The views of a scene show one set of named points, each view turned or mirrored, shifted and resized as a whole, with a little noise and some points left out.

Scene 1
View 1
<166>: [ 13   2 -13   7   4   5   0   4  -5  -8  20  -3 -11   5   3 -11  -3   1
  11  -2]
<107>: [ -3  13   2  -7  -2  12   6  17  -2  16  16  -4 -20 -13 -19  -5   3   5
   8  -7]
<46>: [ -8  17  -7 -17  -4  15   2  22  -2   9   1 -14 -15 -10 -23 -11   6   0
   3 -15]
<189>: [ 12   5 -13   6   4   5   1   6  -6 -11  17  -7  -7   8   5 -11  -1   0
  11  -2]
<173>: [  7  -1  -4   4   1   8  -1   3  -2  12  27   7 -27 -11 -11  -8  -5   5
  13  -4]
<203>: [  9   3  -1   7   2   7   4   5  -3   7  28   3 -20  -5  -5  -4  -3   5
  12   0]
<83>: [  6  16 -21  -5   3   8   1  17  -8 -24  -3 -24   9  16   5 -15   6  -5
   4  -9]
<106>: [  2  15  -4  -4   1   9   8  17  -4  -2  12 -12  -6   1  -6  -6   4   2
   7  -5]
<5>: [  2  22   7   0   2   8  17  22  -4   0  17 -15   1   4  -2   2   8   4
   7   2]
<54>: [  0  17  15   1   0   9  17  19  -1  16  28  -4 -13  -8 -11   6   5   8
   9   3]
<11>: [ -4  28  -6 -11   0  11  12  30  -6 -13  -4 -29  11   9  -5  -6  12  -2
   1  -7]
<165>: [  2  24   6   0   2   8  18  24  -4  -5  14 -19   6   8   1   2   8   3
   6   2]
<194>: [ 14   0 -21   6   4   5  -5   3  -7 -16  14  -6  -8   9   6 -16  -4  -2
  11  -6]
<193>: [  8   9 -27  -4   2   7  -5  12  -8 -23  -2 -18   2  13   2 -20   2  -6
   6 -11]
<154>: [10 14  4 10  4  4 14 14 -4 -5 26 -9  0  8  8  2  3  5 11  7]
View 2
<165>: [-14   1  -2   4  -2   5 -15  -7  -3  -5   1  12 -16  -8   0   5   8 -10
   8  15]
<166>: [-11  10  -5   4   2   4   1  12  -2   0  -9  -3  -6   9   0 -21  -1  -7
  -2   3]
<11>: [-21  -4 -13   9  -2 -13 -19 -11  -1 -11   3  12 -14   2   7  14   5  -2
   6  14]
<173>: [ -2  14  18   4   3  -5   4   4  -9   1   0  -9  -6   4  -1 -35   5  -4
  -6  -6]
<46>: [-12   2   9  10   1 -30 -11 -15  -8  -9   9  -2 -10   6   7 -10   8   5
  -3  -2]
<106>: [-12   4   2   6   0  -7  -9  -4  -5  -5   1   3 -11   1   2  -9   5  -4
   1   5]
<154>: [ -9   8   1   1   0  16  -6   4  -3   0  -4   7 -13  -7  -4 -10   6 -14
   5  12]
<83>: [-24  -1 -26   9   0  -8 -12   4   3  -8  -8   6  -8  14   8   5  -2  -2
   3  12]
<193>: [-23   1 -26   9   1 -12  -8   8   2  -6 -10   1  -5  19   9  -4  -5   0
  -1   7]
<194>: [-15   9 -14   6   2   1   1  16   0  -1 -12  -4  -3  15   4 -19  -4  -5
  -3   3]
<54>: [ -1   9  24   3   0   1  -7 -11  -9  -2   8   4 -15 -13  -4 -16  13  -9
   3   4]
<203>: [ -3  13  14   2   2   2   2   4  -7   1  -2  -5  -8   0  -3 -29   5  -7
  -3  -1]
View 3
<189>: [ -4  -7  -6  12   8 -16  17   1  23  -2  -7 -12 -13   7 -11 -13 -26   5
 -27 -16]
<165>: [  3   1  -3 -12   2 -34  17  31  -5  11 -20 -37 -10  -1  12   5 -31   3
 -19  -4]
<194>: [ -5 -10  -1  21  10  -9  19  -7  27 -10  -3  -5 -13   4 -21 -15 -24   3
 -33 -21]
<11>: [ 13   6  19  -9   9 -27  21  37 -21  -9 -11 -34   0 -16   7  18 -21  -9
 -33 -11]
<166>: [ -2  -6 -10  16   7 -16  13  -4  29  -1  -6 -11 -14  12 -11 -17 -27   7
 -24 -18]
<5>: [  7   4  -8 -10   2 -35  11  27   0  10 -17 -35 -10   7  15   1 -30   4
 -15  -6]
<83>: [ -2  -9  23   7  13 -14  30  19  -5 -17  -7 -16  -5 -20 -16   8 -19  -7
 -44 -16]
<203>: [ 11   7 -27  12   2 -24  -3  -5  35   7  -5 -17 -13  31   4 -21 -29  10
  -8 -18]
<107>: [ 35  25 -18   4   5 -30 -12   9  14  -3   2 -27  -1  30  19  -6 -22  -2
  -5 -20]
<54>: [ 21  17 -28  -8  -2 -40  -7  18  14  17 -13 -37  -9  31  27  -9 -32   8
   1  -9]
<193>: [  2  -7  20  16  15  -8  25   9   5 -22   0  -8  -5 -14 -22   2 -17  -7
 -43 -21]
<106>: [ 15   8  -4   2   6 -26   7  15   7  -3  -6 -25  -6   9   7  -2 -24   0
 -19 -15]
<173>: [ 20  14 -28  17   4 -22 -10 -12  40   0   2 -13  -9  37   5 -23 -26   6
  -6 -23]
View 4
<107>: [  0   5  -2  -3 -11 -11   4  11   6   2  25  16 -11  27  -4 -12 -22  11
  -9   1]
<194>: [-13   8  16   2   3  25  18  -1  -9 -14  14   3  -3   1 -15  -4  -1  -1
  -9   7]
<83>: [-23  -1  17  11  23  21   2 -20 -12   1  12   1  13   9  -3  -5  -4  10
  -5   9]
<46>: [ -8   2   3   6   5 -10   6  -2   0   5  28  19  -7  35  -2 -19 -22  22
  -6   8]
<106>: [ -8   2   4   1   0   3  -2  -1   0   3  18   8   1  15  -2  -5 -14   7
  -7   2]
<5>: [ -7  -1   1  -3  -3   0 -16  -2   3  11  14   4   7  11   4   2 -16   2
  -7  -4]
<173>: [  2  12   2  -8 -21   1  18  19   4 -11  24  13 -19  14 -15  -9 -14   0
 -11   1]
<189>: [-10   6  11  -1  -1  18   9   0  -5  -8  14   2  -1   2 -11  -2  -5  -2
  -9   4]
<154>: [ -6   3   4  -8  -9  10 -11   3   2   3  10  -2   6  -2  -2   8 -10  -9
  -9  -6]
<165>: [-10  -3   2  -1   2   2 -19  -6   2  13  12   1  12   9   6   4 -15   3
  -5  -3]
<166>: [ -8   8  11  -3  -6  18  12   4  -4 -10  15   3  -5   2 -13  -2  -5  -4
  -9   3]
<203>: [  1  10   2  -9 -19   4  10  16   4  -8  20   8 -12   8 -12  -3 -12  -4
 -11  -1]
<11>: [-19  -7   8  10  21   3 -15 -20  -5  15  14   6  16  19   8  -5 -15  16
  -3   4]

In a view up to two points have been moved. Name them for each view, in the order of its rows, or write none.
view 1: none
view 2: <165>
view 3: none
view 4: none
